Each row is a point on a landscape with many valleys, with its height.
A ball rolls from a point to the lowest of its 2 nearest points, and stops where none of them is lower. Distance is the straight distance between rows; heights are no part of it.
folo: [ 93, 115, 109,  72,  87,  80,  67, 110,  98, 136,  88, 111, 104, 118, 121,
 109, 106,  85, 150, 129, 105,  85, 105,  57,  84, 125,  78, 106, 116]  (h 647)
zogi: [124,  94,  83,  84,  97,  75,  94,  94,  80, 128, 102, 100, 132,  78,  85,
 135,  97, 121, 131, 137, 113,  87,  83,  71, 103,  85, 126, 118,  99]  (h 618)
zam: [ 81, 116, 104, 134, 102,  82,  78,  76, 118,  67, 126, 103, 106,  79,  99,
  97,  93,  86,  68,  91,  95, 130, 115, 139, 112,  72,  62,  62, 116]  (h 397)
bevud: [ 86,  70, 128, 111, 116,  78, 102, 120, 113, 119, 110, 119, 111,  90,  71,
  93,  75, 128,  58, 105, 121,  74, 106,  79, 104, 111,  90,  90,  79]  (h 836)
zezop: [113, 120,  75,  80,  98, 123, 130, 135, 104, 136, 119,  83,  90, 108, 113,
 115, 120, 137, 106,  97, 110,  66, 101,  87, 105, 116, 115, 123, 105]  (h 414)
Kep: [120, 120,  90,  88,  86,  64,  89,  92, 124, 130,  69,  53,  70, 107, 120,
 103, 109,  82, 120, 112,  99,  87, 116,  59,  93,  88,  94, 119, 139]  (h 666)
duse: [105,  99,  95, 116, 109, 115,  72,  91,  58,  68, 100, 124, 115,  79, 119,
 120, 106,  80,  92, 117, 128,  86, 137, 119,  83,  79, 115,  82,  83]  (h 355)
zuvid: [ 83,  81,  92, 100, 120, 105,  83, 133,  60, 104, 134, 109, 129, 108, 109,
  90, 100, 113,  88, 104, 113,  67, 135,  99,  79, 110,  95,  83,  78]  (h 534)
fimob: [121,  56,  84,  80,  84,  75, 104,  94,  92,  85,  81, 116,  89,  97,  85,
 104,  83, 113, 117, 129,  98,  76,  58,  82, 139, 112, 118, 114,  68]  (h 610)
sobod: [ 98, 145, 111,  72, 106,  96,  83, 108, 123, 138,  68,  82, 121, 101, 109,
 102, 142,  98, 141,  97, 112, 112, 118,  99,  80,  95,  75, 111, 125]  (h 208)
gam: [114,  87, 120,  75,  67,  62,  77,  78, 105,  91,  83, 144,  88, 111, 121,
  93,  79,  65, 129, 113, 106, 112,  85,  90, 121, 108, 108,  91, 104]  (h 702)
Gogi: [ 97,  78,  70, 134, 105,  57,  89, 104,  76,  69, 142, 113, 108,  77,  81,
 107,  96, 125,  81, 103, 106,  68,  98, 106,  99,  93, 127, 106,  83]  (h 691)
lofe: [113,  58,  81, 127,  95,  55, 100,  84,  88,  77, 119, 115,  80,  66,  86,
  92,  88,  95,  77, 108,  96, 112,  99, 130, 125,  92, 107, 107,  86]  (h 715)
riv: [122,  75, 102,  66,  67,  98, 102,  53, 147,  62,  77, 115,  77, 128, 109,
  89,  85,  74, 136,  65,  69, 130,  81, 113, 112, 123, 116, 102,  93]  (h 409)
dovud: [ 70,  76,  89, 114, 110, 138, 110, 103, 138,  51,  70, 105,  74,  95, 104,
  61,  83, 107, 110,  80,  66, 158, 104, 144, 101, 111, 103, 112,  91]  (h 229)
vokes: [106,  81,  96,  66,  91,  74, 100,  96, 108, 119, 109,  86,  77,  98, 113,
  84, 126,  79, 109, 108, 103, 105,  77,  83, 120, 131, 102, 119, 115]  (h 276)
Fiz: [111,  66, 105,  94, 106, 107, 109, 102, 144,  79,  98,  75,  88, 103,  72,
  59, 109,  51,  88,  82,  81, 145,  92, 132, 123, 115,  90, 106, 101]  (h 360)
Durir: [134, 114, 104, 126, 106, 120,  84,  78, 128, 117, 103,  40,  96,  90,  79,
  92,  89,  85,  94,  80,  69, 135, 126, 112, 102,  90,  75, 105, 134]  (h 399)
musu: [ 94,  72, 108, 106, 114,  97, 154, 104, 116,  43,  67, 110,  88,  83,  90,
  73,  71, 106,  75,  71,  98, 130,  88, 122, 120,  99,  94,  81,  77]  (h 304)
vudi: [ 85, 111, 104,  85, 107, 116,  93, 128, 115, 120,  95, 109, 119, 114,  86,
  68,  84, 110,  71,  99,  76, 102, 102, 106, 136, 119,  44,  61,  79]  (h 804)
git: [126, 113,  68, 117,  97, 128,  97, 111,  60,  83,  81, 121,  88, 102, 102,
 115,  76, 106,  79,  89, 106,  54, 109,  93,  78,  72, 118,  95,  76]  (h 542)
pili: [117,  79,  85, 130,  95, 149, 117,  82, 142,  58, 101,  87,  79,  96,  96,
  86,  84,  88, 119,  61,  73, 148, 115, 143,  95,  98, 119, 131,  98]  (h 261)
lim: [100,  60,  97, 116,  93, 102, 132,  83, 138,  72,  81, 109,  79,  80,  65,
  72,  77, 102,  55,  74, 108, 127, 117, 143, 147, 106, 100,  93, 106]  (h 333)
sedu: [136, 104, 104,  83,  76, 105, 110,  82, 122, 118,  97,  43,  82, 137,  91,
  85, 116,  65, 111,  72,  63, 124,  95,  87, 125,  90,  77, 109, 125]  (h 701)
febal: [ 77,  95,  87,  39, 101, 121, 109, 121, 130,  84, 106, 107, 105, 102, 111,
  88, 120, 114, 109,  96,  87, 116,  51, 119, 126, 143, 104, 108, 114]  (h 477)
Nof: [113, 112,  72, 109,  98, 105, 119,  74,  82,  63, 106, 103,  71,  99, 100,
  77, 107,  97, 111,  82,  91,  90,  68, 125,  67,  93, 114, 130,  79]  (h 36)
rad: [101, 116, 108, 119, 114, 114,  80,  81,  49, 124, 128, 100, 124, 109, 127,
 122, 138, 111, 119, 124, 132,  95, 119, 129,  81,  90, 102,  92,  94]  (h 423)
Naguv: [ 99, 108,  74, 112, 105, 157,  98, 123, 137,  71,  85,  69, 111, 112,  98,
  83,  72, 104, 103,  67,  55, 122, 108, 113, 106, 104,  92, 108, 119]  (h 627)
Far: [120,  88, 106, 124,  84,  91,  99, 126,  50, 118, 116, 105, 110,  82, 103,
 122, 120, 117, 115, 124, 129,  86, 125,  92,  82,  93, 135, 126,  81]  (h 515)
vuf: [ 80,  93, 135,  89, 122, 117,  90, 113,  74, 136, 108, 112, 138, 114,  95,
 118, 102, 107, 131, 150, 116,  89, 139,  83,  91, 133, 123,  92,  79]  (h 578)
Gefe: [130,  66,  81,  77,  68,  78,  90, 122,  96,  77,  80,  96, 102, 116,  96,
 102,  82,  98, 131, 111,  80,  96,  58,  72, 103,  96, 110,  99,  75]  (h 585)
fon: [ 77,  71,  74, 115, 111, 116, 101, 135,  69,  65, 100, 121, 121, 108, 102,
  90,  80, 118,  82, 118, 108,  45,  99,  90,  59, 118, 120,  83,  65]  (h 482)
gegak: [ 75,  71,  82,  90, 119, 107, 139,  89, 102,  47,  83, 123,  75,  77, 112,
  75,  78, 122,  99,  94,  85, 147,  96, 134,  99, 108, 110, 102, 103]  (h 268)
peke: [ 74,  89,  72,  89, 119, 105, 127,  90,  67,  97, 126, 121, 117, 110,  98,
  97,  98, 142,  95,  97, 105,  86,  78, 124,  93,  98, 108, 101,  77]  (h 426)
pilek: [ 85, 110, 121, 129, 119,  84,  86,  71,  93, 104, 108,  78,  90,  74, 110,
 109, 119,  73,  99, 110, 113, 112,  89, 105,  74,  89,  98,  97, 130]  (h 394)
vut: [135,  86,  88, 107,  77, 131, 129,  63, 117,  99, 102,  60,  96, 122,  91,
  90,  92,  81, 128,  69,  63, 111, 112, 102, 113,  93, 108, 100, 112]  (h 716)
tez: [118,  92, 109,  86,  87,  75,  95,  49, 108,  84, 109, 111,  84,  91,  97,
  98, 126,  75, 119,  91, 108, 125,  85, 140, 122,  97, 114, 122, 126]  (h 269)
rizo: [ 80, 110, 115, 115,  95, 103, 116,  90,  82, 147, 135,  82, 111,  98,  87,
 104, 109,  97,  87,  91, 125,  77,  71,  91,  99, 102, 124, 100, 106]  (h 418)
tuk: [107, 124,  83,  82,  96,  98,  66,  66, 133, 122,  77,  70, 108, 106,  93,
  92, 133,  83, 117,  87,  82, 141,  93, 121, 136,  93,  97, 112, 144]  (h 246)
foti: [ 92,  53,  95,  98, 100,  94, 158, 108,  86,  56,  78, 120,  85,  86,  80,
  91,  68, 147,  70, 107, 100, 101,  65, 115, 108,  94, 119,  86,  71]  (h 335)
faro: [113,  85, 126,  79,  76,  58,  92, 133, 114, 123, 103,  92,  82, 117,  86,
 115,  97,  85, 152, 131, 100,  67,  58,  50, 113, 111,  91, 117,  86]  (h 581)
teve: [ 77,  87,  93,  91,  84, 134, 115,  95, 141,  69,  22, 116,  79, 138,  99,
  64,  77, 105, 104, 104,  76, 129,  94, 128, 158, 126,  94, 105,  90]  (h 383)
kemo: [143, 124, 104,  55,  98, 125,  73,  97,  80,  97,  76, 125, 107, 121, 149,
 103, 115,  99, 115,  92,  90,  97, 103, 115,  83,  97, 102,  72,  89]  (h 254)
telal: [115, 132,  92, 121, 112,  92,  98,  90, 110,  92, 111, 108, 123,  88,  83,
 101,  90,  98,  74,  53,  89,  81, 114,  87,  72,  56,  83,  80, 108]  (h 635)
melin: [ 86, 108, 123,  72, 113,  71,  88, 113, 116, 145, 109,  87,  86, 107,  77,
 103, 105,  77, 138, 126, 109,  98,  82,  49,  97, 112,  78, 132, 108]  (h 612)
Rus: [118, 118,  95, 114,  92, 120, 112, 117,  65, 107, 113, 129, 104,  81, 103,
 127,  91, 106,  57,  78, 106,  73, 124, 100,  83,  78, 136, 110, 101]  (h 518)
Mavo: [ 95, 136,  97, 108,  99, 127,  95, 134,  86, 110, 106,  90, 106,  97, 115,
 106, 130, 109,  66,  59,  99, 106, 111, 123,  79,  73,  99,  86, 118]  (h 563)
Bine: [104, 127,  58, 118,  90, 105, 109, 107, 123,  96, 103,  53,  93,  81, 116,
  80, 120,  69,  93,  81,  80,  96, 118,  98,  88,  99,  90,  98, 145]  (h 230)
nugi: [106,  94, 118, 156, 107,  97,  92,  82, 124,  89, 130,  80,  85,  84,  82,
  96,  92,  76,  77,  88,  81, 151, 132, 117, 120,  82,  78,  94, 116]  (h 362)
Nomu: [114, 100, 131, 101,  93, 108,  87, 120,  67, 134, 111, 104, 122, 131,  93,
 110, 100,  91, 112, 132, 113,  60,  82,  59,  72,  95,  88,  87,  68]  (h 486)
zukan: [ 91,  82, 119,  91,  70,  78,  84,  80,  90, 143, 121, 105,  97, 106, 115,
  94, 115,  88, 137, 127, 123,  96,  86,  92, 105, 132, 124, 127, 110]  (h 338)
suvag: [106, 136,  81,  56,  77,  94,  83,  91, 139, 119,  83,  93, 111, 101, 116,
 117, 134,  92, 145,  93, 104, 114,  88,  91, 106,  99,  90, 105, 134]  (h 272)
lusu: [ 90,  99, 143,  68, 107,  76, 103, 112, 134, 123,  88,  96,  77,  95,  78,
 105, 104,  90, 100, 131, 111, 124,  93,  85, 157, 136,  58, 110, 105]  (h 407)
dunap: [ 96,  73, 115, 116, 114,  86,  61, 124,  56,  64, 140, 128, 112, 110, 109,
 117, 115, 135,  70,  75, 117,  49, 156, 106,  76,  65, 117,  72, 104]  (h 611)
Fulik: [ 93, 151,  90,  96, 112, 131, 100, 125, 142, 133,  72,  66, 125,  96, 100,
  94, 137,  89,  97,  99, 127,  96, 111,  87,  81,  83,  83, 109, 112]  (h 145)
nebe: [117, 112,  73, 106,  93, 125, 100,  90,  93,  82,  91, 110,  97,  99, 115,
  87, 104,  75,  93,  79,  69, 130, 103, 124, 107,  90,  93,  95, 104]  (h 144)
Nifem: [ 73,  55,  97,  93,  97,  95, 145, 114, 103,  95, 110, 112,  98,  90,  82,
  77,  78, 125,  83, 123, 115,  67,  86, 102, 126, 145, 130, 100,  70]  (h 478)
kezed: [ 88,  73, 117, 125, 109,  67, 116, 107,  93, 101,  84, 126, 101,  85,  81,
  80,  88, 119,  52,  92, 142,  98, 115, 116, 110, 116,  88,  64,  47]  (h 850)
Tulib: [131,  84,  99,  71, 121, 127,  73, 103,  64,  86,  85, 133, 109, 106, 121,
 107, 101,  97, 104, 123, 103,  94, 119, 104,  99, 101, 100,  77,  80]  (h 316)
Vodi: [ 79, 102, 101, 137, 109, 117,  71, 126, 154,  83,  94, 114, 142, 107,  73,
  63,  95,  69,  69,  54,  68, 107, 123, 105,  96,  98,  64,  86, 101]  (h 588)
zode: [121,  63,  95, 103,  99,  66,  92,  90,  83,  91,  97,  94,  80,  95,  67,
  93,  90,  77,  85, 114,  94, 107,  91,  94, 127,  78,  89,  98, 107]  (h 733)
Rula: [102, 100, 128, 106, 106, 120,  78, 108, 118, 106,  83,  95,  99, 127,  90,
  74,  81,  70,  63, 113,  89, 111, 104, 100, 122, 103,  49,  74,  88]  (h 790)
toki: [105, 117,  70, 142,  98, 104,  93,  94, 114,  60, 116,  87,  84,  76, 107,
  83, 110,  58,  82,  62,  85,  93, 135, 110,  67,  85, 108,  91, 122]  (h 274)
Sis: [105, 131,  69,  49,  85, 105, 104, 109, 124, 111,  90, 110,  83, 109, 101,
 110, 123,  96, 136,  96,  88,  97, 108,  78, 118, 114,  87, 133, 104]  (h 327)
nasol: [ 89,  85, 104,  63,  88, 105, 104, 114, 113,  93,  80, 126,  99, 106, 128,
  79, 101,  97,  97,  93, 111, 141,  69, 126, 156, 127,  90,  89,  93]  (h 438)
zaki: [ 99, 108,  86, 141, 103, 148,  84, 132, 131,  71,  97,  96, 117, 105,  87,
  84,  76,  88,  72,  50,  65, 116, 146, 116,  91,  84,  96,  94, 105]  (h 608)
vevef: [ 90, 114, 135, 105, 117, 117, 103, 111,  88, 138, 118,  76, 138, 119, 107,
 126, 109, 121, 133, 145, 121,  78, 105,  64,  61, 111, 122,  84,  77]  (h 532)
Kile: [122, 116,  84, 120,  85,  77, 109, 101,  77, 112, 113,  57,  95,  73,  99,
 115, 114, 120,  85, 109, 116,  76,  89,  83,  80,  63, 111,  92, 119]  (h 609)
pogir: [ 92,  94, 107,  88, 104,  89,  88,  81, 116, 123, 102, 123, 118,  85,  95,
 110, 111,  75, 105, 108, 115, 146,  77, 114, 131, 101, 100, 127, 102]  (h 320)
ravu: [ 81, 117,  90,  76, 119, 122, 115, 123,  96,  86,  99, 119, 126, 107, 109,
  92, 107, 116,  88,  67, 106, 112,  88, 121,  87, 119,  95, 101,  89]  (h 468)
kov: [109, 140, 133, 106,  93, 106, 111, 100, 106, 162,  78,  89,  85,  99, 127,
 142, 114, 124, 144, 141, 131,  85, 123,  64,  71,  95, 134, 127, 107]  (h 101)
zun: [107, 119, 133, 127, 120, 113,  87, 120,  81,  96, 117,  98, 118,  93, 117,
 120, 142, 107,  72,  80, 123,  92, 134, 121,  47,  60,  96,  70, 108]  (h 587)
bozaf: [103, 137, 100, 122, 132, 105,  59,  85,  74,  96, 103,  78, 109,  97, 107,
 109, 100,  97,  83, 108,  95, 118, 142, 112,  81,  70,  65,  86, 111]  (h 473)
feso: [ 97,  80, 124,  47,  84,  76, 114,  87, 123, 115, 113, 129, 108, 106,  78,
 113, 102,  96, 138, 131, 111,  89,  83,  85, 143, 138, 113,  97,  89]  (h 543)
mirud: [114,  67, 120, 127,  90, 121,  90, 125,  63, 108, 127, 115, 117, 106,  83,
 107,  87, 143, 106, 140, 108,  84, 121,  89,  95, 119, 138, 101,  62]  (h 558)
div: [ 87,  94,  82,  51,  72,  90, 116,  78, 104, 100, 101, 141, 113, 111, 108,
 116,  93,  94, 145,  96, 100,  89,  76,  91, 108, 130, 132, 107, 109]  (h 497)
nuzen: [109,  93,  97, 103,  85, 132, 105, 129,  58, 104, 118, 123, 109, 107, 111,
 115,  70, 141,  80, 134, 107,  65, 113,  89, 116, 123, 128,  88,  83]  (h 531)
Movon: [100, 100,  83,  65,  98, 116, 121,  91,  94,  67,  82, 143,  83, 109, 117,
 102,  78, 134, 108, 110,  81, 100,  69,  98, 112, 117, 118, 108,  80]  (h 546)
Fom: [ 98, 111, 109, 117,  96,  88, 124,  89, 108, 145,  70,  50, 102,  97, 127,
 146,  99, 150, 147, 148, 132,  85, 111,  73,  60,  85, 133, 108, 100]  (h 184)
zate: [ 83, 101,  98,  31,  69, 118, 113,  75, 145,  71,  77, 130,  95, 135, 129,
 105, 108,  86, 130,  73,  92,  96,  67,  89, 104, 111, 126, 113, 114]  (h 459)
Gepak: [123,  83,  54,  97,  96,  84,  97, 100,  77,  85, 125, 104, 107,  53,  96,
 118,  87, 114, 103, 125, 110,  84,  93,  95,  89,  94, 129, 102,  84]  (h 661)
dep: [ 64,  85, 134, 148, 103,  97,  86, 106,  70, 111, 132, 122, 134, 107, 110,
 117,  93, 119,  68,  97, 115,  66, 125,  86,  93,  89, 134,  72,  96]  (h 555)
netim: [ 96,  80,  96,  87,  96, 115, 130,  87, 136,  64,  47,  85,  71, 108,  69,
  67,  84, 112,  89,  84,  82, 129, 115, 125, 161, 133,  76,  96,  99]  (h 361)
Dek: [ 98, 149, 102, 111, 126, 132,  60, 116, 138, 112, 100,  84, 112,  81,  90,
  96, 114,  91,  80, 103, 101,  91, 112,  80,  83, 114,  71, 100, 132]  (h 209)
zino: [ 95,  83, 101,  89,  83,  94, 100, 116,  89, 116, 110, 129, 117, 111, 107,
  89, 111,  89, 139, 122, 115,  99,  84, 104, 100, 123, 109, 125,  59]  (h 398)
dugid: [108, 109,  87,  58,  75, 122,  96,  80, 155,  75,  69,  98,  89, 125, 112,
  91,  86,  81, 133,  82,  63, 117,  67, 113, 114, 116,  99,  95, 123]  (h 432)
Zosul: [ 85, 107, 127,  99, 144,  85,  76,  98,  91, 130, 108, 107, 122,  88, 108,
 114,  98,  94,  88, 132, 118, 118, 110,  81,  76, 124,  67, 103,  84]  (h 349)
vago: [ 94, 134,  91, 129, 115, 120,  83,  88, 105,  99, 112,  94, 100,  86, 117,
  88, 146,  54, 112,  91, 120, 107,  93, 129,  75, 100, 100, 101, 103]  (h 429)
kupe: [133, 106,  90,  53,  71,  76, 113, 115, 112, 108, 105, 112,  82, 130,  90,
 118,  90, 101, 149, 117,  86,  67,  55,  64, 103, 100, 100, 116,  89]  (h 554)
vorak: [120, 124,  97, 120, 113,  85, 118,  79, 107, 134,  81,  47,  76,  61, 115,
 113, 120, 107,  98, 119, 132,  98, 111,  93,  74,  40,  94,  93, 115]  (h 631)
Rema: [ 98, 112,  91, 109, 115,  69,  85,  94,  57, 112, 125, 105, 103,  84,  94,
 100,  96, 118,  98, 109,  99, 119, 127, 105,  86,  71,  60,  98, 110]  (h 516)
rika: [116, 106, 109,  63,  54,  59,  84,  77, 130, 121,  87, 103,  90, 146, 102,
 100, 116,  66, 134,  71,  75, 116, 115,  85, 118,  86,  98, 128, 146]  (h 703)
Vum: [ 85,  96, 106,  68, 100,  98, 131, 123, 100, 127, 128, 114, 115, 102,  81,
 113,  87, 111, 106, 126,  97,  88, 102,  86, 143, 133,  90, 102,  88]  (h 584)
Bagov: [ 68,  85,  85, 112, 123, 110, 124, 106,  60,  49, 104, 139, 118,  89, 104,
 101,  94, 132,  81,  82,  98,  97, 116, 138,  89,  87,  93,  80,  68]  (h 379)
pora: [ 77, 112,  96, 107, 117, 105,  74, 121, 138,  99, 103,  96, 136, 108,  91,
  79,  96,  92,  44,  66,  75, 116, 105, 122, 121,  86,  71,  85, 120]  (h 565)
Nudon: [123, 120,  90,  97,  80, 124, 128, 102,  60, 107, 101, 106,  98, 108, 132,
 104, 129, 119, 115,  90, 125,  73,  81, 112,  54,  78, 119,  96,  71]  (h 140)
Zivuk: [ 96, 122, 132,  84,  61,  77, 114, 104, 112, 157,  80,  99,  92, 117, 113,
 128, 107, 115, 166, 126, 119,  83, 118,  49,  96, 106, 130, 108, 128]  (h 186)
bul: [114,  95,  83, 100, 119, 122,  92, 125,  99,  78,  99, 114,  91, 105,  97,
  74,  70,  93,  76, 100,  73,  84, 117,  80, 104, 118,  90,  84,  75]  (h 410)
babuf: [111, 115,  79, 133, 102, 108,  86, 107,  89,  40, 115, 111,  99,  73, 107,
 102, 105,  87,  86,  86, 113,  81, 128, 125,  60,  73, 114,  81,  88]  (h 312)
Kuvas: [ 66,  75, 129, 128, 106,  88,  95, 123,  84,  79, 140, 148, 103, 101, 126,
 107, 105, 123,  59,  63, 105,  58, 125, 102,  87,  82, 116,  72,  91]  (h 583)
pirag: [121,  93,  94, 142,  87, 121,  90,  81, 131,  80, 113,  70,  92,  88,  89,
  86, 124,  78, 116,  69,  67, 161, 106, 154, 118, 103, 109, 123, 123]  (h 294)
zinep: [ 90,  93, 137, 149, 100,  85, 108,  96,  74, 138, 141,  72, 117,  89,  86,
 119,  87, 124,  98, 128, 121,  78,  86,  82,  76,  94, 146,  98, 111]  (h 371)
mero: [102,  82,  99,  77, 121,  85,  94,  79, 119, 115,  89, 103, 101,  84,  69,
  94,  93,  91,  95, 122, 113, 117,  86, 103, 139, 132,  73, 113,  81]  (h 368)
luve: [110, 136, 105, 103, 114,  84, 104,  59, 130, 130,  74,  29,  53,  89, 115,
 110, 125,  93, 108, 115, 113, 100, 106,  85,  82,  81, 100, 114, 140]  (h 649)
vudu: [110, 131,  90,  97,  91, 123,  99, 103, 118, 110,  81,  91, 119, 100, 100,
 101, 122,  86, 102,  76,  85, 142,  92, 134, 114,  87,  84, 117, 124]  (h 194)
pizi: [ 82, 137, 116,  94, 140, 112,  76, 105, 100, 113,  96,  75,  88, 101,  98,
 111,  88, 107,  89, 121, 100, 109, 104,  67,  62, 109,  66, 109, 123]  (h 277)
guza: [100,  82, 131, 125, 102,  88, 113,  95, 108,  82,  97, 121, 113,  81,  75,
  94,  82,  82,  51,  77, 118, 122, 105, 116, 100,  85,  80,  60,  72]  (h 861)
dokit: [ 70, 115, 122, 128, 133,  57,  77,  74, 101, 101, 109,  96,  96,  86,  78,
 119,  66, 114,  61,  87, 114,  96, 113,  65,  77,  71,  94, 106, 114]  (h 143)
sib: [ 87, 104,  99, 104, 107,  68,  92,  76,  75, 126,  88,  73,  96,  93, 106,
 116,  98,  90, 130, 129, 111, 118,  85,  82,  90,  92,  95, 119, 128]  (h 345)
kiluv: [ 99,  46,  77,  78,  97,  76, 146,  88,  92,  65,  62,  95,  75, 103,  79,
  84,  74, 135, 100, 107,  67, 112,  73, 113, 125,  85, 103, 101,  92]  (h 369)
fek: [135, 100, 103,  72,  78,  69,  87,  68, 124, 122,  81,  60,  66, 130,  92,
 108, 104,  84, 136, 100,  64, 109,  97,  64, 117,  89,  92, 110, 134]  (h 685)
guzop: [ 74, 109, 114, 147, 126,  51,  77,  97, 120,  91, 123, 100,  88,  71,  82,
 113, 102,  86,  58,  73, 105, 106, 128,  89,  76,  68, 100,  95, 143]  (h 78)
suku: [ 82, 103,  99, 133,  94, 105, 100,  98,  82,  17, 120, 139,  90,  93, 105,
  94,  94, 105,  77,  77,  88,  96, 120, 147,  67,  68,  92,  79,  82]  (h 344)
Zinip: [108,  87,  93, 106, 104,  75,  96,  81, 101, 111,  97,  73,  99, 111,  88,
  84,  81,  78, 101, 115,  70, 138, 117,  89, 135, 105,  70,  96, 117]  (h 753)
ves: [132, 112,  88, 117,  94,  97, 100,  89,  60,  94, 112, 113,  73,  94, 118,
 109, 114, 113, 118, 101, 103,  84,  58, 124,  73,  74, 116, 117,  85]  (h 86)
Vola: [ 82,  68,  88, 116,  84, 114, 133, 107,  81, 107, 108, 116, 103, 103, 100,
 100,  93, 103, 115, 120, 110,  76,  89,  89, 111, 131, 145, 121,  73]  (h 443)
fov: [ 89,  98, 121,  98, 104,  97, 110, 118,  66, 147, 118, 121, 110, 117, 110,
  93, 116, 111, 111,  97, 118, 115,  84, 110,  98, 122,  95, 106,  71]  (h 439)
Vep: [130, 109,  97,  88,  85, 103, 110, 126,  90, 132, 130,  95,  99, 104, 111,
 114, 107, 133, 145, 113, 105,  62,  94,  70,  78, 117, 129, 116,  88]  (h 460)
mirov: [114,  67,  98, 141,  87, 114, 103,  75, 125,  70, 129,  61,  92,  95,  93,
  82, 100,  63,  88,  80,  74, 137, 107, 148, 121, 100,  92,  83, 117]  (h 328)
Kabo: [112, 109,  90, 108,  96,  92, 100, 112,  72, 120,  90,  90, 131,  79,  85,
 126,  92,  94,  95, 112, 110,  70,  95,  62,  90,  71, 112,  99, 106]  (h 582)
mebe: [126,  59, 111,  78,  94, 101, 121,  75, 145,  74,  86,  80,  84, 123,  77,
  69, 101,  73, 122,  83,  58, 124,  84, 106, 132, 132,  93,  94,  82]  (h 384)
vefu: [104, 122, 120, 113, 109, 122,  92, 117,  76, 138, 109,  95,  96, 124,  99,
 107, 114,  92,  96,  95, 108,  73,  73,  91,  97, 106,  83, 119,  85]  (h 451)
Bos: [109,  84,  91,  67,  88, 105,  97,  67, 122,  94, 101,  76,  85,  97, 100,
  90, 155,  72,  97,  81,  89,  98,  71, 119, 120, 123, 117, 124, 145]  (h 222)
tebek: [ 75, 118, 119, 127, 124, 100,  73,  92,  45, 122, 122,  89, 121,  93, 114,
 137, 104, 130, 108, 124, 126,  88, 132,  86,  77,  79, 111, 101, 112]  (h 358)
nuku: [125, 108, 105,  97,  91,  95, 105, 131,  66, 112,  91, 123,  96,  87, 107,
 103, 116,  81, 121,  96, 118, 102, 118,  79,  73,  84, 113, 132,  90]  (h 547)
mugep: [116, 140,  92,  76,  73, 124,  98, 100,  88, 110,  90, 105, 105, 101, 144,
 105, 133, 104, 127,  93, 118,  98, 102, 106,  77,  95, 113,  90,  95]  (h 196)
Gasis: [114, 117,  84,  67,  78,  95, 102, 126,  92, 106, 121, 114, 102, 106, 104,
 127,  87, 118, 139, 136,  95,  52,  77,  82,  98, 134, 103,  95,  87]  (h 511)
rolu: [ 70, 132, 114, 128, 122,  89, 116,  83,  76, 138,  90,  61, 107,  81, 115,
 154,  94, 152,  99, 126, 124,  81, 127,  82,  48,  92, 127, 101, 115]  (h 273)
vup: [ 79,  80,  83,  85, 106, 114, 115,  98, 115,  84,  95, 118,  82, 102,  89,
  81,  90,  86,  68, 112, 110,  75,  67, 104, 119, 137, 108,  97,  93]  (h 505)
zot: [108, 129,  57,  82, 100, 116, 136, 108,  99, 117, 103, 100,  93,  86,  99,
 100, 111, 106, 109,  87, 101,  88,  87,  91, 100, 100,  97, 120, 118]  (h 374)
nomub: [102, 110,  91, 108,  96, 116, 100, 114,  65, 107, 110, 125, 103,  91, 103,
 123,  96, 104,  58, 103, 115,  88, 106, 104, 122, 111, 103, 100, 100]  (h 490)
zup: [ 67, 120, 118, 135, 112,  96,  82, 102,  93, 113, 122, 129, 118,  91,  97,
 111, 100,  98,  61,  86, 118,  85, 114, 118, 104,  79,  96, 100, 109]  (h 522)
tagut: [ 73, 100,  95,  86,  85, 123, 104, 118, 127,  80,  71, 101,  83, 132, 110,
  69, 104,  79, 106, 101,  81, 119,  73, 115, 160, 129,  74, 106, 109]  (h 408)
fipi: [ 77, 109, 109, 124,  98, 108,  98, 124, 112, 102, 122, 111, 105, 110, 101,
  79,  99, 105,  52,  50, 104,  99, 103, 124,  96,  80,  90,  91, 115]  (h 544)
Fif: [132,  95,  86,  73, 107, 144,  94, 110,  62,  51,  81, 111, 101,  99, 111,
  97,  88,  90, 102, 106,  75,  94, 102,  81,  73, 102,  99,  80,  69]  (h 367)
rem: [ 92, 124, 133, 127, 120,  94,  66,  77,  75,  93, 106,  82,  95,  78, 117,
 134, 101, 104,  98, 125, 122, 119, 129,  94,  66,  88,  95,  83, 139]  (h 425)
bemup: [105,  52, 101,  62,  92,  83, 154,  99, 110,  68,  69,  95,  65, 121,  80,
  85,  86, 107,  77, 105,  76,  96,  74,  95, 158, 121,  91,  89,  85]  (h 396)
Fezaz: [ 91, 105, 123,  86, 132, 101, 110, 118, 102, 119, 115, 126, 115, 102,  76,
 102,  77, 118,  59,  95, 102,  99,  94,  93, 105, 104,  64,  78,  55]  (h 822)
miz: [104,  79,  64,  90,  92,  82, 109, 106,  65,  76,  74, 109,  90, 114, 104,
  90,  68, 136,  92, 102,  78, 105,  81, 117, 113,  79,  81,  94,  60]  (h 404)
Gemem: [ 83,  77,  87, 110, 128, 103,  89, 114,  82,  51,  83, 132, 100, 111, 105,
  73,  59, 103,  61,  83,  96,  61, 110,  91,  73,  94, 101,  79,  56]  (h 445)
zopa: [106,  98,  85,  74,  98, 118, 123,  93, 116,  84,  84, 126,  74, 119,  92,
  89,  81,  91,  98,  97,  85, 103,  56, 107, 114, 119,  89, 124,  68]  (h 525)
debin: [ 95, 115, 124, 107, 100, 111,  74, 101, 117, 130,  85,  73,  97, 124, 100,
  90,  96,  82, 109, 105,  77, 139,  82,  85, 113,  98,  48,  95, 118]  (h 774)
pov: [ 68, 128, 121,  95, 119,  97, 116,  98,  87, 148,  98,  72, 119,  99, 108,
 120, 123, 105, 128, 107, 121, 102, 104,  85,  72,  95, 101, 122, 122]  (h 280)
gamaf: [ 97, 129, 121, 115, 133, 102,  89, 100,  95, 112, 111,  76, 127,  87, 105,
 108, 116, 114,  68,  71, 116,  70, 125,  78,  51,  71,  85,  63, 111]  (h 613)
Pid: [ 51,  89, 118, 140, 130,  55,  93,  85,  85, 114, 137,  93, 111,  69,  85,
 129,  74, 134,  79, 116, 122,  99, 108,  91,  94,  90, 100, 105, 112]  (h 223)
zas: [ 84,  89,  82, 123, 100, 123, 100,  94, 108,  44,  84,  98,  94, 107, 121,
  69,  85,  83,  93,  83,  73, 131, 122, 143, 110,  95,  93,  79,  84]  (h 191)
bava: [ 92,  99,  68,  98, 114, 112, 108, 108, 119,  87,  91,  73,  98, 102,  93,
  77, 125,  73,  75,  66,  94, 102,  83, 112, 118, 118, 110, 119, 145]  (h 177)
Bet: [117, 120, 110,  70,  61,  68,  66, 102, 123, 110,  91, 124,  99, 101, 118,
 106,  94,  70, 132, 116, 121,  99, 105,  58,  85, 104, 110,  99, 109]  (h 678)
Med: [ 81,  54, 126, 126,  95,  63, 103,  85,  76, 134, 126,  80, 103,  92,  70,
 111,  89, 136,  94, 144, 115,  93,  86,  91, 110,  96, 109, 100, 104]  (h 309)

Call two points neighbours if one is among the 2 nearest of the other. Go from one point of each pair to the other, from neighbour to neighbour, staying as low as possible. Name the highest point that can't be avoided.
Fulik, nebe -> suvag
Nof, tebek -> rad
Nof, bava -> duse

For each start below, name the point where the ball stops.
gam -> nebe
Bet -> Fulik
tagut -> nebe
Gefe -> Fulik
feso -> nebe
Durir -> nebe
zuvid -> Nof
Fezaz -> Kabo
